Points on a hilly landscape, in no order, each with its height.
A ball rolls from a point to the lowest of its 2 nearest points, and stops where none of them is lower. Distance is the straight distance between rows; heights are no part of it.
(349):  28  24  -4  48  10 -20  32  17  36 -24  42 -11 -19 -25  36 -52 -21 -50   5 -16  -9   7  -5  55  14 -22  45  12  14   6   8 -39 -34  -8  -5   9  -7   9 -14 -20  26 -25  42  -4 -28  15  21 -10  h=313
(20):  23  15  -7  -5  70   8  27 -23  13 -29  38  -1 -26 -40   3 -42  11  42  12  -5 -27   9 -12  17 -64  -7  15 -11  30  -9  36  -4   7 -25  26  14 -15  26  -6  -8   8   2  13 -29  -1 -42   0 -35  h=484
(762):  -3  11 -32  -8  24  -8  -2   4 -77 -27 -41   4  25  36 -13   0  15  32   8  19  45 -15   0 -35   5 -11   5  18  -2  -3 -17 -35  25   1   9  -9  28 -33 -50  13   4 -18 -44   0  26  35  13  18  h=435
(826): -41   6  -5 -35  10  47 -34 -28   5   5 -58  -4  28  61  -9  15   6  -5 -40  12  12 -77  -5 -14  34   5 -40 -18 -12  -6 -65 -43  16 -13  17 -21   3   3 -31   9 -17  35 -41   8  55   8   2   9  h=622
(477):  28  16 -12   7 -34 -14  34  -5   0 -19  37  -5 -21  23  13 -36 -62 -11 -29   5  -2  23   9  74   1 -39  23  22   7  -6  28   1 -31  40 -49  49  16   3 -32 -36  -8  -5  38  32 -41  -6 -20  -5  h=175
(985): -52  -1   2 -40 -12  36 -18   1  56  30 -40  -7  28  51  46  25 -18  -8 -12  12  21 -60   7  36  41   8 -21  13 -19   5 -39 -23   3  28  20  20 -31  19  -6 -11   1  28 -21  -5   0  21  26  -6  h=390
(353):   4  20  19 -26   8  10  -9   2  10  -9   6 -10  25 -42  38 -49 -27  16 -69   6  33  -2  -3   3   4 -39  25 -10   3  -1 -12 -19  10  -7   6  -8  49 -10   2 -17  22 -11 -10  32 -37  20  38  30  h=301
(1124): -17  38  23  15   3 -30  -5  37   9  -7   3  17  -9 -49 -22  57  19 -13  29 -27 -49 -20 -31  31  20  19 -37 -17  12  10 -12  30  17 -10  -8  -5 -32   5  55  18  -2  44  23   0  -3   3   6 -23  h=399
(382): -15 -15 -26 -13   5  19 -37 -24   8  -5 -32 -15  -1  73 -20  -3 -28 -31 -21  19  -7 -29  26 -33   5  -9   5   9 -28  -3 -11 -48   1  -1  27  21 -17 -10   8 -10  -3  -5 -37  32  44  10   5  24  h=511
(354):  -5  -4  -2  13  40   5  32   5 -31 -20  16  39  19 -50  27 -65  -9  37  -7 -17  20  13 -18  15 -44  28  28  14  -7  19  43  16  29 -12  -2 -22  54  19  11  -5   0 -10   1  -1 -59  -1  25 -16  h=277
(918):   7  27 -18  19  36 -29   5  15 -35 -33 -54 -30 -27  16 -26  22  33 -25  31  11  24 -20  21 -39  10 -13   9  24   3   4 -17 -49  21 -24   4  -4  -2 -32 -58  36  17  -7 -20  -2  39  40   1  30  h=467
(312):  13 -58  28 -16 -62   0  12 -20 -30  34 -39   7  14  13  -6  58  -8  -2  37  14  37  -6  15  -8  19   3 -14   5  58  -2  -1  40 -13  71 -29   8  15  -4 -40  -5 -14 -11 -27 -22  -5  22  22   1  h=507
(934): -25  19  14 -28 -24  29 -28 -43  37  47  11 -25   0  32   5  19 -11  16 -42  12 -19 -10   1 -14  24   0 -25 -28  16  -2 -16   3 -17  14   3  45 -26   9  -4 -20 -12  31  12   4   2 -25 -41  -3  h=589
(714):  21 -35   1  25 -55 -25   4 -24 -32  15  30   1  24   1   0  -9   5  33  18  -1  33  59   7 -28  14  -9   5   4  15 -25  26  17 -10  46  -4  13  29 -17 -36   9 -13 -48  -1  10 -18  32 -18  30  h=658
(198):  94 -22  27  -5 -40 -51  32   3  48 -16  20 -24  -5   0   8  22  18 -29 -10  -2   4  27   6   7 -19 -22 -30   3   8   9  -5  45 -28   0 -28 -35  -7 -22  12  -6   8 -25   7  10  32 -17 -18 -17  h=254
(759):  12 -38 -16  37  41 -17  51   2 -14 -43  20  -1  -4   9  -2 -27 -11 -17  21   1  32  21 -10 -22 -21  14  47  24  30  12  21 -17 -15  -6 -17  15  28 -15 -14   5   5 -42 -13   5  -2   2  17 -18  h=691
(1070):  21 -15  10   7  55 -27  20 -23  -3 -44  37  10 -38 -27 -34 -17  -3  14  26 -14 -66  16 -12  12 -75  24  -9  -9   9   5  33   8  -7 -46  22 -11 -38  31  42   2   1   6  -2 -30  19 -65  20 -45  h=530
(341):  38 -18  16  14 -38  16 -19 -16 -18  35  58   2 -12 -35 -17   5 -14  19  26  -6 -33  55  12   7 -27  12 -12 -29   6 -21  41  29 -10  -4 -18  14 -24  -4  35 -45 -15   0  33 -30  11 -38 -43 -11  h=304
(85):  -7  -2 -10  -1  12  -5   0  -1  12  -9   1  -2   0  24  26   3  27   2 -15  -9  41  -4  10   1  -1  14  14  30   6  11   2 -43   4  20   5  14  13  -6 -36  10  -1 -21 -27  17  18  38  15 -29  h=617
(910):  45 -26 -10  26 -39 -19  31  20 -82  39 -31  19  21 -36 -36  43  -9  20  72  14   7  14 -15 -33   1  -1  -9 -28 -12  -7  10  54  15  21 -26 -17  34 -22  17  -4 -14  -1   5 -47 -33  23 -35   5  h=423
(621): -28  42 -50  -7 -12  22   1  24 -36  11 -19  -1   4  44   2 -55 -57  16 -73   4 -30  -8  -6  23  27 -28  25 -12 -42 -29   6  18  15 -15  -4  43  34  15  -6 -14   1  20  25  32 -51 -40  -7  31  h=236
(1060):   1   3  -1  -7 -36   8  -5   1  44  19  -9  -8 -20 -46 -18  37  17  25  15 -30 -36  26  -7 -18   7 -15 -35 -21 -27 -26 -49  61  -1 -31  10 -23 -34  29  75   3  21   1  16  14 -23 -11 -18  18  h=466
(1005):  17  30  15   9 -30  28 -31 -21  -9  24  82   6  18 -21 -16   4 -17  39 -22   4 -43  43   0   4 -24  -3  12 -40 -13 -16  18  19  -3 -23  -4   4 -15 -11  39 -39 -33   8  37  -4   4 -36 -22   6  h=247
(268):  -4  13   2  18  17  -5   3  -1   6 -43 -15  19   6  12  23 -36  -2   3 -51  -1  36   1 -10 -24 -21 -16  37  29  -2   9   9 -66  -2 -10  -9  -5  29  -9 -35  22   8 -27 -34  47  -3  36  21   6  h=594
(316): -10  16 -33   6   7  -5 -16 -12   3 -36 -52 -22 -20  42  -1  32  -1 -46  28  24  11 -34  31 -31  11 -13  14  20  -3   4 -43 -66  17  15   6  13 -16 -21 -40  -1  17  -3 -38  25  69  33   0  14  h=488
(137):  30 -29  -4  30 -15 -10  24   1 -27  21  -7  17  18 -13 -10 -21 -46 -13   6   3  23  38 -27  -3   8 -42  37  24  36  16  25   2 -10   9 -33  -3  45 -15  -6 -16  11 -13  17  -5 -61  29  12  37  h=486
(87): -21  45  20  23  20  40 -51   8 -32   4  47   1  31  -9   9 -27 -26   8 -60  13 -18  16  11  11 -17 -12  42 -23 -26   5  43 -14  20 -37 -22  -4  16 -16  14 -25  -7  21  39  10 -21 -36   0  39  h=65
(424): -63   0  12  -9 -37  48 -27   2  -1  37 -25   1  38  77  16   9 -34  26 -32   9  19 -41  13  22  62  23   9  -1  -9  -4 -46 -34   7  52   4  27 -20  -1 -38 -18  -7  11 -14   7  -5  31   8   3  h=446
(52):  11  -4  -1 -16   9 -22  -4   3 -75 -25 -11  23  -1 -38 -28  11  30  48  36   7   7  14  -9 -43 -39   9   6 -21  27 -15 -16  31  12 -16  12 -29  37   8   0   6 -14  -4  -9   7  -9 -22 -14 -14  h=396
(23): -12  18  29 -14  27  23 -43 -13  15  20 -14 -11  15  -1 -17  19  52 -17  17   7  17 -17   9 -35  16  12   6 -13  -8  10  -7   6  15 -17  14 -15 -28 -21  -6  -9 -10  14  -2 -14  27   4 -14  28  h=353
(709):  22 -24   8 -34  13  10   0 -40  58  -4 -12  -6 -11  35   8  -4  34  21 -19 -16  22   2   6 -10 -20  14 -34  -7 -13  17 -17  19 -13 -21  20 -28  -9  -2  -4  -5   0   1 -37   8  29  -9  -4  -5  h=339
(368):  33 -24   6  54  51 -44  60  16   2 -47  24  21 -13  -6  23 -55  10 -16 -11  -7  36  18 -15   2  -9  10  32  39   9  17   5 -30 -34  -4 -11 -40  28   0 -25  13  29 -40   4 -25 -12  38   3 -18  h=709
(602):  67  -8  -5  11 -40 -24  12   1   7 -21  18 -24  -5  10 -22  48  -8 -37  11  26  -8  28  18  -2  -5 -23  -5 -13   2   8   5  17 -12  -1 -33  21 -23 -30   5 -12  -7 -14  11  12  18 -11 -46  -1  h=298
(461):  -8   9  11 -24   1  14 -25 -14  55  20  37 -26  -9 -62  32 -29 -31   0 -33  -2  -6  15 -22   0 -17 -43  39  -1  15   4  10 -11  -2  -5  27  -4  12  11  25 -18  16 -27  -1  17 -26  16  30   9  h=338
(757):  -3  17  35   6   1  28 -45  -3 -16   2  82  25  19 -35  15 -17 -14  18 -14   2 -10  29 -15  19 -44   5  17 -38  -2   3  33  15   6 -20 -13 -24  11 -10  28 -40 -15  15  16  -8 -22 -23  -3 -22  h=173
(393):   9  40   2  -5 -14  -6 -29  31  18  -7  22   5  -7 -23 -18  68  11 -15   4  15 -17 -26  -4  27   4  10 -17 -13 -10  19 -40   3   4  -3 -28  -4  -8  -3  29 -22 -23  43  24  23  17  -7 -31 -17  h=351
(14): -18  49   6   5  64  16 -40 -23  70 -36  35  -6 -25 -11  22 -31  26  -5   7  -2  -5 -35   9  11 -50   6  16  32   3   2  17 -50  -1 -44  26  12 -41 -18 -49   3 -13  35 -17 -21  48  15  -2  10  h=73
(823):  15  -6   7 -23  37 -19  -3 -26  -7 -27  31   3 -22 -40  -3 -24  18  44  10   0   1  31 -25 -37 -52   3   3   4  27 -17  11  14  -2 -19  16 -26   8  17 -17  -6   2 -20 -12  -6  -3 -18  -1 -29  h=439
(83): -47   3  -2 -27   2  62 -19 -23 -28  36 -26  18   7  39  17   5 -18  36 -24  16 -14 -21  10   8   1  -3  17 -14  -2  15  13  -2  20  38 -11  46   9   4 -29 -35 -19  45  32 -15  -6 -34 -17 -30  h=531
(990):  19  -4   8   2 -15  -9  27  13 -59   3 -23  26   0 -19 -20  31  30  21  37  19  15   4  -9 -38  15   6  -2 -15  29  -1 -20  28  -3  23 -24 -15  28 -26 -12   9  -9  -6 -15  -4  -7   2 -11 -21  h=429
(988):  -8   9  17 -11  51  -2 -42 -11  27 -29   3   2 -14 -24   4  25  45 -54  56  13  18 -20  12 -38 -35  17   3   5  -2  22  11  -4   7 -32  33 -25 -39 -14 -14  -2  -1  23 -36 -19  58  -7  28  25  h=296
(55):   3 -28 -22 -46  -9 -17 -29  15  63 -11  -5 -21 -13  50   6  15 -36 -50 -23  -1   5 -40   0   4  14 -12 -20  -1 -15   6 -40  19 -45  -5  35  13 -19  21  59 -14  -5  16 -23  29  16 -35  32 -23  h=257
(960):   6  14 -19  57  10 -42  44  30  27 -15  59  -8 -14 -42  14 -18   5 -47  35  -3   4  26  -6  23  16   4  23  20  16  -9  31 -39  -8   9 -18  12 -16   2  -1  16  15 -52  19 -14  -3  31   6  -9  h=356
(410): -26  26  27  10  87  -6 -27 -28  42 -54  12  -4 -28 -27  14 -18  33 -58  44  -5  17 -46  11 -10 -53  30   6  39   6  21  13 -50   4 -27  37  -3 -40 -10 -57  13  -6  41 -38 -23  44   7  26  22  h=205
(391):  42 -46  12  38 -63  -9  -7  12 -55  50  -6  22  18 -25 -41  50 -13 -13  49  22 -20  37  17 -38   7  -1   7 -22   2  -8  27  37   5  25 -51  10   3 -17  33 -17 -13  -8  46 -42 -10 -14 -45  18  h=391
(88):  25 -22  14  41 -68  -4   1  -7 -26  36  26  22   3  -8 -20  25 -42 -10  28   7 -24  27  15  17   5  12   0 -23  10  -7  41  28 -13  37 -34  34 -13   6  34 -49 -23  -1  46 -20   1 -10 -42  -8  h=355
(643):  18  -9  11  33 -21  25  23 -19   4   5  21  25   1 -28  36 -34 -44 -20  -8  13   8  38 -22  29 -21 -39  58  22  28  19  45   0 -34  25 -66   9  47 -14 -36 -18   5 -15  13  -9 -71  34  14  15  h=518
(401):  14 -15  -2  19 -27 -19 -19  -4 -14  10   4  -4  29  19  17   3  18  -4  20  17  51  34  10 -27  -5  -8  12  37  12  -8  27 -20  -4  21  -7   1  18 -32 -38  14 -10 -46 -27  20   4  52 -13 -10  h=640
(695):   7   3  21  30  -3 -11   6  39 -28  10 -21 -18  -6  -4  -3  66  31 -34  47  16   6 -11  24 -10  20  41 -22 -22 -10 -14  24   9  22  13 -34   5 -24 -27   3  14   7  -4   6 -10  22 -12 -13 -17  h=246
(923):  42 -51  -2   5 -25 -13  79 -14  -8  21  -7  11 -17 -31  18 -11 -19  14  62  -9  -5   6 -12  40  16  15 -38 -10  -1  -3  16  55   0  43  -6 -10  16  38  14 -18  17 -14  18 -12 -19   3  -5 -20  h=723
(51):  15  13 -12  30   5  -6  27   0   2 -22  40  21   2 -31  10 -24 -17   3 -37  18  -8  48 -26   6 -45 -47  69  29  17  26  33  -2   4  -1 -43 -10  36  -4 -35  14  13 -38  -9  18 -48  26   7 -19  h=551
(46):  23 -22  -8  35 -17 -28  27  15  12 -18  40 -22 -19   7  36 -31 -45 -49  11   5   0  14  16  67  24   6  24  30  19   2  -1 -27 -40  27 -39  22  -4  -9 -18 -49   8 -14  34  12 -26   4   3 -18  h=253
(532):  14 -57 -30  23  24 -38  59  11 -42 -27  -7  -9  13  37  -6 -24  -8 -16  24  -9  30  10  25  -8   6  35  -9  23  18  -8  -3 -15 -13  10  10  16  12  11   9  18   0 -45 -43   4  17   7  23 -13  h=671
(1017): -20  34  12  -6  24  -3   5  33 -44 -26  -3   5  17 -22  10 -48 -32  25 -61  -6  15   5 -23 -14   9 -22  12 -14 -20  22  12 -15  24 -31 -14 -27  60  -6  10  23  38  14  -5  40 -57 -15  39  39  h=252
(440):  -8  21  19  10 -52   5   9  31  29  33  -1   6 -15 -62 -21  66  20   8  31 -24 -54   0  -5   3  13  35 -50 -54 -22  -2 -20  67   9 -13 -11 -12 -30  31  75  23  14  14  34  11 -23  -4 -16   0  h=442
(1065): -25   4 -16 -25  -2   7   9  -9  -1 -12 -69 -27  12  35 -24  37  26   5 -10  19   1 -50  -4 -29  19  -2 -43   8  16 -12 -59  -5   7 -21 -11  -8  -3 -19 -49  39  -8   1 -40  13  49  26 -11   6  h=596
(1067):  10  31 -23   3 -14 -38  42  32  19 -14 -46 -16   7  35   2   5 -15 -13  -4   2  17 -31 -11  32  51 -40  -3  18  -8  -5 -43 -34  -2  12  18  10  12 -11 -40  15  10 -29  -6  31   7  37   8  -4  h=765
(649): -11  19  -6  -9  -4  -2 -18  -5  62  22  23 -19   2  20   2 -17 -30 -37 -25  -8 -23  -5 -24  20  23   1  10 -14 -11  -1 -25  24 -26 -23  24  29 -25  28  34 -21   5  -2  -5  34  -4 -16  12   1  h=192
(921): -34 -22  17  14   6  11  11  50 -29  22 -38 -14  13  22 -13  70  33 -26  52   4   2 -13  31 -10  29  76 -37 -29 -21   6  28  33  22  28 -20  -8 -50   6  39  32   4  10 -13 -14  21 -19   8 -23  h=171
(1059):  11 -29 -28 -10  37 -23  38  11 -18 -35 -21  -3 -18  55  -8   2  -7 -21  11  -2   4  -9  16  29  -3  17   2  34   3  23 -11  -2 -10  14  -6  17 -13  13   2  -3   3   1   5  10  11 -19  22 -37  h=647
(961): -60 -20   0 -56  20  65 -69 -35  28  14 -63  19   2  72 -29 -20  12  -1 -36   8 -11 -50  10 -25  13   0 -30 -18 -41   4 -33 -45   9 -11  25  -8   7   4   4  15 -21  53 -21  -7  42  -3  -6   1  h=645
(124): -69  26  12 -22  40  17 -73 -15  30  -3  -9  36  -8  14 -32   4  57 -18  24 -24 -19 -26  25  -1  -7  36 -30  18 -43  14  29 -27  14 -28  57  -8 -47  27  49  32 -27  57   4 -24  26 -21  15  21  h=689
(445): -86  45  21 -10  23   8 -69   4  23  -6  10  -3 -14 -31 -15  58  63  -5   6 -20 -46 -33   8 -33  -5  35 -34  19 -15  -1  -6 -19  19 -30  44  -5 -51  -3  15  46 -31  52  17 -19  44 -22  -6  36  h=710
(915): -26   7   2 -54  14  -3 -29  26  57 -13 -20 -25  -7  67  11  -3 -14 -38 -24   7  21 -74  -1  49  45  -5 -10  12  -8   6 -57 -21 -22  12  36   8 -28  27  13 -13  -1  30 -23  26   6  -4  43 -13  h=321
(112):  35 -45   0 -21  10 -12  49  12 -32 -16 -30  -2   8  43   8  21   2   4  23   9  23 -33   8  48  10 -19 -22  17  19   6 -32  13 -15  36   4 -15   0  -8 -10  -8  14   2 -23 -21  16  12  22 -26  h=674
(492):  29  -5  49  26  28 -49  27  34  26 -39  19 -21 -46 -84 -10   5  35 -16  34 -13 -48  20  -2 -24 -26  39 -45 -12  11 -13   8  43   3 -36  -7 -52 -46  10  49  53  42 -20  -6  -9  23 -29  27  -2  h=595
(77):  45 -14 -23  12 -18  -9  17 -45 -22   4  21  -9  -1  11  -3 -38 -41  12  -3  -3 -14  33  14  45 -28 -29  20   7  21 -10  41   7 -23  17 -18  50   0  -4 -14 -35 -12  -1  41 -10 -14 -33 -21   0  h=249
(883): -43  71  -3  24  24  16 -15  15 -36  -1  25  10 -15 -60  -3  -3  20  50  -2 -22 -46  16 -16  12 -34  18  16  -5 -13 -23  40  -3  55 -23  -9   9  -5   9 -13   9 -17  17  31 -25  -5   0 -19  -4  h=751
(153):  65 -36  20 -22 -27 -48  42   3  51  -6 -12 -37   1   8  47  20  35 -33  -5  -3  23  -3  14  14  -7  -7 -67  17  -9  12  -3  28 -30  20 -15 -23 -32  17   7   1  25 -21 -22   6  26 -27   6 -47  h=180
(986):  22  14   2 -11  31 -11 -20 -16  71 -15  17 -29 -17 -21  46 -32   3 -35 -12  -7  16 -29   7  12 -31 -18  22  23  -2   4  10 -61 -21  -8  16   6 -32 -15 -17  -8  15   7 -12  -4  30   8   7 -13  h=199
(861):  34 -35 -21  33  -3 -63  62  53 -29  -7   2  -8  -9  19  10 -42 -35 -23 -11  -6  45  18 -41   4  43 -37  14  28 -20  12  -5  -5 -18  -3   1 -25  62  -7   0  19  39 -38   6  -9 -33  34  23  14  h=742
(509): -40 -30  12 -12  28  33 -11  15  14  40 -40   6  23  38  -7  42  45 -19  58  -6  26 -32  43  -1   8  74 -35 -14 -46   5  28   3   1   6  24  -6 -52  19  33  22   7  17 -25 -25  14 -10  31 -19  h=269
(855):  52 -47 -22  26 -42  -3  30  39 -62  37 -21  27  35 -22 -18  12 -41   2  37   8  10  19 -29  10  28 -16  11   2  15  13  14  30   3  11 -25 -11  55 -11  20 -12   8 -14   2 -27 -38  37  -8  27  h=456
(816):  10 -36   0 -40 -32   0 -12 -21 -41  26 -30  -2   6 -34  -4  46  25  16  34  15  27   0  15 -51  -9   5  -6 -16  56 -14  -9  29   2  47 -18   0   7  -4 -18  -6   0 -11 -10 -21  -1   0   4  -7  h=463
(808): -30  14   3 -59 -17  55 -47 -54   6  30   4  13  -7  25  -2 -18 -27  27 -69   5 -21 -14 -12   2   6 -25  -1 -24  18  -2  -6  -1   5  13  -3  32  11  15 -20 -23 -11  51  14  10 -23 -36 -16  -5  h=563
(896): -42  52   0 -12   7  35 -34 -12  52  11  35   0 -14  -4 -12 -30 -23 -16 -55 -13 -54  -8 -17  35   7  -9  30 -11 -26 -12 -16   9 -23 -37  31   9 -19  12  23  -5  -9  40  20  18 -17 -39   8   8  h=121
(561): -60  28 -11 -18 -10  47 -37  18 -34  26  -2  26  -4   1 -25  15  29  44 -39 -14 -39 -23   5  -9  17  14 -32 -51 -32 -33 -38  -5  28   3  22  -1  30  29  12   2 -18  45  39  19   1 -32 -47  11  h=776
(530): -36  24  -3 -18  14  21  -1  27 -81   8 -38  23  43  22  -8  -7   4  50  -3  11  30  -8  13 -19  10   2  16 -10 -11  -6 -13  -2  32  14  15 -23  49 -17 -42   9  -8  15 -14  -3 -19  24  -3  12  h=400
(40):  58 -39 -21  37 -52 -49  40  37 -38  14  17  -3   4 -47  -2   0  -4   7  39 -24 -15  79 -40 -26   3  -5 -12  -2  -7   0   7  19  -9  -9 -29 -23  20  -5  38  31  10 -53   9   1 -35  16 -26   2  h=686
(362):   4  12 -34  10 -18 -14   8   0  -7 -14   5   4  -3  13   1 -26 -15   6 -45   8 -10  41 -19  11 -22 -42  32  29   0   7  17 -13   1 -23 -14   9  21  -9 -16  13  -4 -35  -3  28 -20  12   1   3  h=573
(718):  42 -47   7 -40 -19 -10  23 -32  76  18   6  -4   0  32  40  11  27   4 -15 -23  23  -2   1  30 -16   4 -40  16  -7  21 -13  36 -34  -3   8  -4 -41  12   5   4   2  21 -26   4  27 -21  -3 -35  h=276
(186):  42 -66  -2  44   3 -69  78  34 -36 -28  11   4  10   1  37 -38   5  -5 -14 -22  49  14 -19  -1  14   7   3  34  19   6  -9 -17 -27   9  12 -58  48   4  -7  -1  13 -55   9  -6  -8  29  12 -20  h=726
(136): -18  60 -30  16   3   9   2   9  -4   0  29   3 -25   1 -19 -42 -34  17 -54 -18 -48   9 -30  17  10 -20  15 -12 -20 -15  10  20  11 -39  10  16   7  28  11   6  -1   0  36  29 -20 -49  -5  13  h=186
(770): -54  50  -9   5   9  11 -29  26 -39   8  -2  11   1 -13 -15   0  15  50 -42 -16 -38   1  -5 -14  -2   7  -6 -13 -38  -1  -4 -15  49 -23  30   6  15   0  12  18 -23  16  41  -3  -3 -15 -28  21  h=766
(903):  -4 -53  -5  -6 -49  22  24  -5  -4  37 -49   0  40  53  -7  56 -22  -3  14  28  24  -8  31   0  50  -8  -7  17  16  -8 -30  35 -17  52 -13  15  -4 -16 -20   6   6 -20 -34 -12  -3  49  18  28  h=547
(157): -13   4  -4 -15  39   1   9   6 -72  -4 -16  28  23 -31   5 -21  21  37  10 -14  44   9  -9 -26 -31  29   9   0  -2  -7  10  16  22  -5   6 -39  63   8 -13  -5  -2  11  -8  -4 -35  -1  19 -10  h=349
(494):  18 -14 -22  37 -11 -35  53  24   2 -18 -19  -1  16  49   8 -37 -47 -23  -9  16  37   3 -19  24  61 -11  30  35 -11 -10 -34 -19 -25  17 -10   4  24 -19 -21  12  18 -34 -26  22 -17  44  26  13  h=754
(734):   4  21  22   3  23  27  21  15 -27  -4  13  37  24 -23  13 -59 -18   4 -54 -11  -2   8 -26  34  -8  -5  28 -22 -15  25  29  16  12 -30 -25 -32  51   5  28  -9  17  23  -3   9 -52 -25  22  11  h=195
(1098): -81   8   0 -48  38  57 -83 -16  14  19 -48  19   0  23 -36   4  39  11  -6 -11 -13 -56  16 -27   8  16 -43  -8 -37  -5 -10 -34  21 -25  56 -15 -29  22  16  35 -27  71   5 -25  31 -16   5  20  h=667
(697):  10  -9  23   5  49 -43   8  13   1 -54  25 -18 -73 -51 -23  11  21 -30  42   0 -47  -6 -17 -16 -59  33 -18  -4  17  13  13  26  -5 -31  -2 -23 -45  19  59  35   7  10 -14 -17  34 -49  27 -37  h=568
(252): -61  20  11 -12 -15  31 -48 -27  15  27  23  -2 -15  31 -17  37   5  21 -42  25 -59  11   4 -45   3   6  -2 -47  10   2 -22   6  16   8  -6  27 -16   3   0 -15 -31  20  46  -9  19 -32 -53  -3  h=609
(351):  65 -47   0  -7 -19  -5  38   9 -43  15 -10  26  17  -1  -7  10 -14   0  50  10   3 -18  12  54  23  -5 -16 -16  16  -8 -13  48  -1  45 -19  -1   4   7  12 -34   0  14   3 -33 -12  -3  -3 -20  h=701
(1102):  -9  14 -25 -36  24  31 -10 -35  73  15 -30 -19  -9  20  -9 -27  24  11 -14 -20 -20 -16   4  -4   1   4 -17   4 -18 -11  -5  -7   7 -28  45  13 -22   6   6  32  11   0 -12 -19  11  -2 -13  21  h=385
(384): -51  16  -1 -21 -10  53 -23  -6 -21  20 -15  19  13  50  53 -11 -17  38 -18  -1  38 -17  15  20  15  19  11   2  -1  -4 -12 -36  26  47  -8  28  19   7 -50 -18 -16  21   0  19 -26  19   5 -11  h=490
(932):  -5 -18   4 -13 -34   8  24 -21  16   3 -63 -22  38  52 -13  35   6  10  -7  11  32 -16  13 -17  37  -5 -22   3  10   7 -50   9  -6  20 -14  -2  -3 -16 -26  29   6 -25 -44  10  20  47   9   0  h=572
(1127):  12 -20   2 -16  23 -29  -7  -1  67 -19  33 -16 -35 -68  48 -34   3  -9 -21 -11   0 -18  -5   4 -25 -25  14  25  27   3   0 -31 -14  -1  40 -23 -21  18  32 -24  30 -28  12  -3   1  -2  27 -17  h=281
(488): -36  52   5 -10  42  39 -35 -27  35   8  -9  10  31 -16 -26 -19  54  30  -9 -16 -13  -8 -13 -18  -5   8  10  -7 -20   0   3   6  24 -49  26 -16  -8   5  -7  16 -12  14 -10 -15  -5  12 -14  43  h=393
(708):  30 -25 -15  27 -68 -46  64   4 -34  12  18  11 -18 -37  -5   1 -13  14  34 -12  18  55  -4 -33  13  -1 -21  13  29  -3  20  35 -23  35  -9   4  44  -1 -18  38  -2 -66  12  14 -13  33 -15  -7  h=673
(348):  16  -1   3 -32 -38  15 -24 -18  26  21 -12 -12 -16 -34 -28  13  -5  46  -2  -6 -36  37 -11 -37   0 -39  -3 -34  -6 -15 -28  50   4 -19  21  -6   1  16  33 -13  13 -22  10  12 -28  -4 -30  32  h=485
(21):   8   5 -13  48   7 -26  40  35 -20   7  -9 -16  -5 -31  -1  16  19 -38  67 -13  11   6  17  13  18  15  -5   5  16 -11  22 -19  13  18 -19   5 -18 -21 -16  11  22 -31  15 -11   8  32 -11  -4  h=306
(487): -54  39  17 -11  22  12 -58   2   9 -16  23   9 -20 -54  -2  20  50  41  17 -25 -36  -2  -4 -16 -19  28 -25   1   6 -10  16   4  45 -21  35  -4 -40  22  -5  30 -19  14  19 -30  12 -14 -13  -8  h=730
(819):  46 -10 -15  -7 -28   3  10 -36   0  15  11 -21   6  36 -21  10  -5   8 -25   0  -3  25  26  22  -3 -38   4  -8  -2 -16   3  29 -17   2  -4  32  -5 -25   6 -39 -23  19  28  -9  19 -29 -43  16  h=307
(702): -42  67  13  17  15  35 -58   1  26   0  39  -8  16   5  21 -36  -4 -17 -42  -1 -23  -9   2  33  13   5  20 -17 -28  -5  19 -26   4 -42   5  11   1  -7  14  -7  -8  34  17   8  -7  -9   9  42  h=37
(117):  -1 -37  10 -13 -27   7 -33 -42  40  13 -32 -34 -15  30  -7  20 -25 -30   9  28  18  -3  31 -52  -3  -9  -5   1   6  -6  -7 -48 -20  19   1  27 -34  -8  13  11   1 -26 -50  27  51   9  15  15  h=533

For each start below, name the point where the ball stops.
(1060): (153)
(561): (702)
(124): (734)
(382): (734)
(714): (702)
(855): (702)
(934): (702)
(494): (1059)
(697): (734)

Call two points neighbours if one is among the 2 nearest of the other. Go from one point of each pair to the other, from neighbour to neighbour, staying as low as possible. Name the highest point that can't be avoided.
(921), (477): (960)
(14), (734): (461)
(153), (477): (819)
